A landscape with many valleys, sampled at points; each row gives a point and its height.
A ball rolls from a point to the lowest of its 2 nearest points, and stops where none of them is lower. Distance is the straight distance between rows; heights are no part of it.
J242:  37  24   1 -18 -17  39  58  -5   5  42 -65  22 -33  24   5   3 -29 -26  36   5  height 323
J560:   6  15   6   9  31 -15 -55 -32  15  29   5 -36  13   0 -74 -30 -48 -13 -47 -21  height 496
J418: -76 -32 -88  14  13 -37 -15 -62 -41  -3  25 -54   7  22  30  -1   2  22 -23  20  height 220
J666:  -9 -19 -37 -37 -20  13  34 -18   9 -62  20  -9  35  -7  43  41  65 -17  14  10  height 422
J706:  14  22  37 -14 -35  28 -18  30  39  37 -40  51 -35 -50 -10   0 -24   6  -2  19  height 375
J727:   8 -39   9 -64 -36   2 -16  53 -12 -52  13  12  19 -39  58 -14  55  28  12  42  height 474
J39:  24  12  34 -22 -46  26 -23  52  43   3 -12  49 -34 -41   4  49  32  -5   9  -2  height 426
J980:  -4  -3  17  13   9 -29  11 -15 -28 -32  12   5 -17  33  17  63  55 -19  15 -23  height 360
J300:  12 -14  22 -14  54 -13 -33  -7   8  34  20 -51  16 -11 -84 -39 -54   3  -8 -32  height 516
J833: -94  10  53 -24  73  -5  -3 -34  38   0  33 -22   2 -12   7  38  58  35 -14  -3  height 526
J989: -43  19   2  70  -8 -13 -20 -29 -22  -1   5  13 -17  28  11  17  -6  16 -38 -10  height 169
J834:  51  20  24 -29 -45 -13   2  41 -32 -16 -17  50 -15 -25 -11  36  45 -47  45   8  height 466
J215:  11 -45 -16 -45 -17  25  -9  45  31 -37  14 -16  16 -35  32 -56   2  34   9  17  height 479
J447:  51 -32  13 -71 -20  -6 -12  62 -20  38 -44  49 -30   0  21 -28   1   7  33   1  height 253
J297:  11   8   3  26   6 -20   8 -28 -56  74 -36  24  -9  47 -33  22 -27 -29  -3 -19  height 388
J983: -18  -4 -29   6 -25  21  20 -21 -14 -56  18   2  34   8  38  15  39   2  -9  46  height 441
J271: -64 -34 -60  -7  -7 -32 -11 -41 -81 -18  22 -26   8  17  29  31  19   8 -27  12  height 265
J222:  41  10  41 -27 -45   5 -25  52   7 -14   6  54 -19 -37  -4  60  57 -42  27  -8  height 448
J530:  14  13   5   4  -4  17  29 -18 -65  66 -60  17  -8  34 -49 -18 -61 -20  28  -9  height 362
J799: -54 -30  15 -23  93 -31  14 -19  16   4  37 -52 -25  23   4  26  41   6   5 -39  height 391
J33: -17  -3 -22  22 -43 -25   1 -15 -62 -37   6  18  23  21  30  47  56 -19  -9  13  height 411
J679: -45 -16  31  -5  67 -40 -42 -18  60  22  16 -53   2   0 -48  14  -1 -15 -57 -33  height 591
J944:  28   2 -24 -32 -28  24  -5  34  62  20 -20  16 -15 -22  31 -20 -26  -3   5  -3  height 696
J293:  37  11 -20   5 -44  36  21  25  74  -2  -8  30 -16  -4  32  27   2 -19   3   1  height 704
J502:  -3  -2 -17   8   7 -22 -43 -10  35  34  10 -23  16   7 -46  -4 -18 -16 -57 -36  height 477
J625:  48  25 -37  32 -32  26  37  -9  34  16 -37  30 -15  21  48  18 -23 -26   9   6  height 710
J553:  24  14  11 -14 -10  22  37   0 -38  49 -64  12 -22  19 -16 -40 -51 -23  50  13  height 343
J626: -45  -9   9 -10  47 -37   1 -28   2 -31  45  -4 -15  23  38  67  67  -5   2 -32  height 296
J700: -36  30  12  53  26 -16 -13 -27  26  14  22   1 -19  16   3   8 -20  26 -48 -22  height 226
J156:  21  21  -5  -2  -1  13 -17  17  -9  -8  -5 -23  11 -31 -16 -95 -65  30   0   2  height 665
J363:  18  34  60 -31 -11  22  -8  41  -7  48 -38  52 -40 -43 -15 -22 -40  31   2  15  height 350
J139:  46  38  27  15 -33  -8  27   6 -34 -26 -11  51  -7   3   1  30  46 -33  30   1  height 480
J878: -70 -11  17 -30  57 -15 -20 -35  58   3  31 -37   8  -6 -18  18  32   6 -45 -11  height 563
J925: -78 -41 -50 -21  26 -39 -39 -46 -22  12  36 -47  12   5  -8   4  14  24 -40   7  height 152
J255:  35 -22  14 -44 -40   7 -62  66 -39  30 -12  49  -3 -38 -10 -29  -5  18 -12  42  height 194
J654: -67 -12 -47  -9  41 -38  12 -46 -81  -5  34 -19 -20   0  26  27  42  26  10  11  height 282
J995: -12  34   9  71 -15  10  19 -17 -20 -15   4  33   0  20  24  18 -13  15 -16  12  height 215
J80:  50 -11 -32 -32 -29  14   6  21  36  45 -42  15 -19   0 -14   0 -23 -23  14   0  height 689
J361:  52  12  25 -49  -4  27  12  56   2  29 -37  54 -37   5  44 -14 -14  10  47   2  height 275
J823: -42  -8  23  26  65 -29   9 -30  -8 -10  28 -30 -32  25   0  12  10  23  -6 -27  height 445
J561:   0 -39  28 -55   3   5 -15  57  16 -48   3  10   8 -26  60 -44  20  50  28  19  height 489
J94:  28  -9 -10  13 -39   3  14   4 -31  31 -38  15  10  10 -27  18  -6 -40  11 -12  height 433
J631: -25  -7  42 -26  55   9 -26   0  70   4  16 -55  10 -22 -50 -13 -16  -9 -28 -29  height 614
J826:  32  31  69  13  15   3  29  20 -76  -2   1  17  -3  -7 -41   0  10  -3  55   9  height 506
J168:  45 -19 -60 -11 -46   2   0  22   8  20 -37  -3   0  12  -7 -38 -29 -29  24  18  height 682
J519:  15  33 -54  23 -40  19  -1  -5  47 -21 -16  -6  24  -7  15 -40 -47  12 -11   5  height 730
J472:  30   5  44  32  17   6  23  12 -92  26  -2   7  15   8 -58 -18 -24 -11  52  -3  height 517
J86: -59   0 -18  -6  43 -29  20 -39 -35 -18  29 -12 -23  22  35  44  49  26   1  -9  height 218
J961:  -3  24  15  37  43   8  20 -16  48 -10   9 -33   2   6 -25 -42 -31  14  -8 -40  height 648
J137:   4 -21 -24 -10 -31  18  -4  35  48 -38  12  -5   2 -31  30 -17   2  17  -1  26  height 467
J250: -53   8  67   9  68  -4   3 -23  26 -16  37 -32 -14  -4  -7  26  21  14 -12 -25  height 484
J757:  18   5 -76  25 -40   0  -1  -3  19   8  -7 -22  44  18   8 -40 -38 -21 -20   6  height 726
J653: -10  11 -19  23 -39  23 -15   1  40 -51   8  -2  16 -36  18  -6  -3  23 -38  32  height 453
J127:  40  35  18  -9  -3  33  52  16  20  24 -26  40 -33  -7  14 -13 -28  -2  42   0  height 301
J691: -20 -38 -25 -48   6  -9  26  -1  20 -36  22 -28  25  -3   3  52  64 -31  27 -13  height 387
J790:  53 -38  23 -53 -14  -4 -27  65 -48  25 -28  30  -9 -28 -22  -8   6   1  24  14  height 227
J163:  12 -12  46  37  41 -13   6  -3 -68  35   7 -13   5  30 -73  -6 -25   0  17 -22  height 531
J464:  27 -23  -2   4   4 -14  13   0  50  -5   1 -17  -8   7  -3  33  22 -32  -2 -46  height 291
J780:  25  35  44 -17  15  28  23  32  -5  30 -30  35 -36 -19 -11 -52 -46  30  36   7  height 327
J257: -10  18  -7  21 -37  22 -39 -19  25 -11  -1  -2  22 -30 -14 -21 -28  12 -56   8  height 439
J9:  21  34 -32  56  -3  31  28 -16  23 -11  -5   4  10  16  33 -30 -36  12   2  15  height 735
J657:  -9  -3 -22  43 -45 -10 -14 -11 -34  -1   2   7  30  12  -1  19  16 -19 -30   6  height 432
J936:  -4  44  -1  21 -47  24 -34  -7  33  34 -25  38   0 -23 -23  13 -32   4 -54  17  height 421
J676:  31 -14 -50  14 -34  18  15  28 -13 -19  -7 -22  25 -16  18 -53 -27 -12  24  33  height 677
J43:  19  10 -53  36 -33   3  10 -35  20  30 -25  21  -2  48  38  19 -20 -17 -10 -10  height 716
J425:   1  17  24   9  44   5  -1   9  91  -6  22 -42  -8 -14  -7 -19 -13  -9   4 -31  height 633
J624: -19 -28 -18  17 -15 -16 -30 -26  -1  10   6 -16  24   4 -33  11  -7  -3 -53   2  height 455
J951:  25 -10 -31  30 -45  10  14  15 -46 -15 -14  16  27  15   8  14  14 -26   7  20  height 447
J78: -14  28 -12  65  19  14  20 -34   2 -41  23  -6  -4  32  53 -24 -21  37  14   4  height 740
J815:  33  28  48   6   1  14  27  26 -30  -4  -6  35 -22 -10  -5  21  23 -10  35  -1  height 492
J847:  10   4 -66  45 -23 -26  -7 -25   8  17  -9  -6   5  34   9 -15 -34 -13 -36  -4  height 722
J612:  23  -4  -9   1  -1  20  21  37 -24 -22   0 -21  -6 -22  -3 -84 -33  26  43  22  height 671
J412:  21   6  -2  23  24  -1  16 -21  85  -7  12 -18  -4  30  42  33   9 -13   2 -41  height 233
J96:  14 -21  42 -38 -21  10 -45  59  -1  21 -22  51 -10 -44  17 -51 -18  53  -4  34  height 156
J719: -56 -32   3 -38  69 -15   8 -39  12   0  39 -74  35   6 -43 -11   7  10  -2 -13  height 280
J274:  -5  25   4  52  21  -1   2 -27  65   1  12   7 -13  24  38  14 -12  10 -22 -32  height 177
J776:  27 -34  -6 -49 -63   3 -16  44 -30 -56   3  12   6 -24  31  -3  49 -18   9  53  height 464
J752:   5 -36  -3 -11  11 -17   9  16  16 -19   9 -27  25  -1 -26  34  35 -18   0 -19  height 338
J856: -12  -9 -20 -21 -55  12   3  12 -44 -77   9   9  27 -26  27   4  44 -13  21  61  height 454
J236: -48 -31  -6 -28  93 -16  38 -38  11  -1  35 -58  19  22  -5   7  25  12  21 -27  height 337
J639: -58 -31 -30 -32  44 -19 -34 -44   0   9  31 -52  46   8 -42  -6  -1  21 -38  17  height 217
J914:  -6  13   7  17 -10 -30   8 -20 -79 -51  21  14  -3  32  22  37  47 -16  27   6  height 390
J134: -42  23  22  50  43  13  26 -39 -45 -52  24 -12   0  16  46 -25 -10  47   1   6  height 746
J171: -11 -24  47   4  54 -13  -8   0 -17  21  31 -31  10   8 -78  -2 -25  -4 -13 -13  height 538
J155:  15  29  28  -5 -64  22 -24  10  37  19 -27  58 -14 -42 -16  36  -2  -5 -24  15  height 399
J158:   1  44  16  20  30   1  -7 -14  18  -6   5 -38  15 -19 -25 -71 -47  21 -17 -18  height 658
J998:  28 -15 -16  10 -13 -35   4  -3 -46  54 -19  16   5  42 -40  35   2 -51   9 -20  height 412

Call two points neighbours if one is among the 2 nearest of the other. Go from one point of each pair to the other, from neighbour to neighbour, staying as low as possible. Name the highest point that can't be avoided.
J86 and J127 -> J951
J127 and J274 -> J561
J86 and J925 -> J654
J274 and J989 -> J700

Two balls start at each pair of points below. Name the first point that both come to, or write none.
J137 and J39 -> J155
J826 and J998 -> J127
J94 and J163 -> J127

For each start below, name the point where the ball stops.
J776 -> J274
J625 -> J925
J472 -> J127
J612 -> J925
J215 -> J127
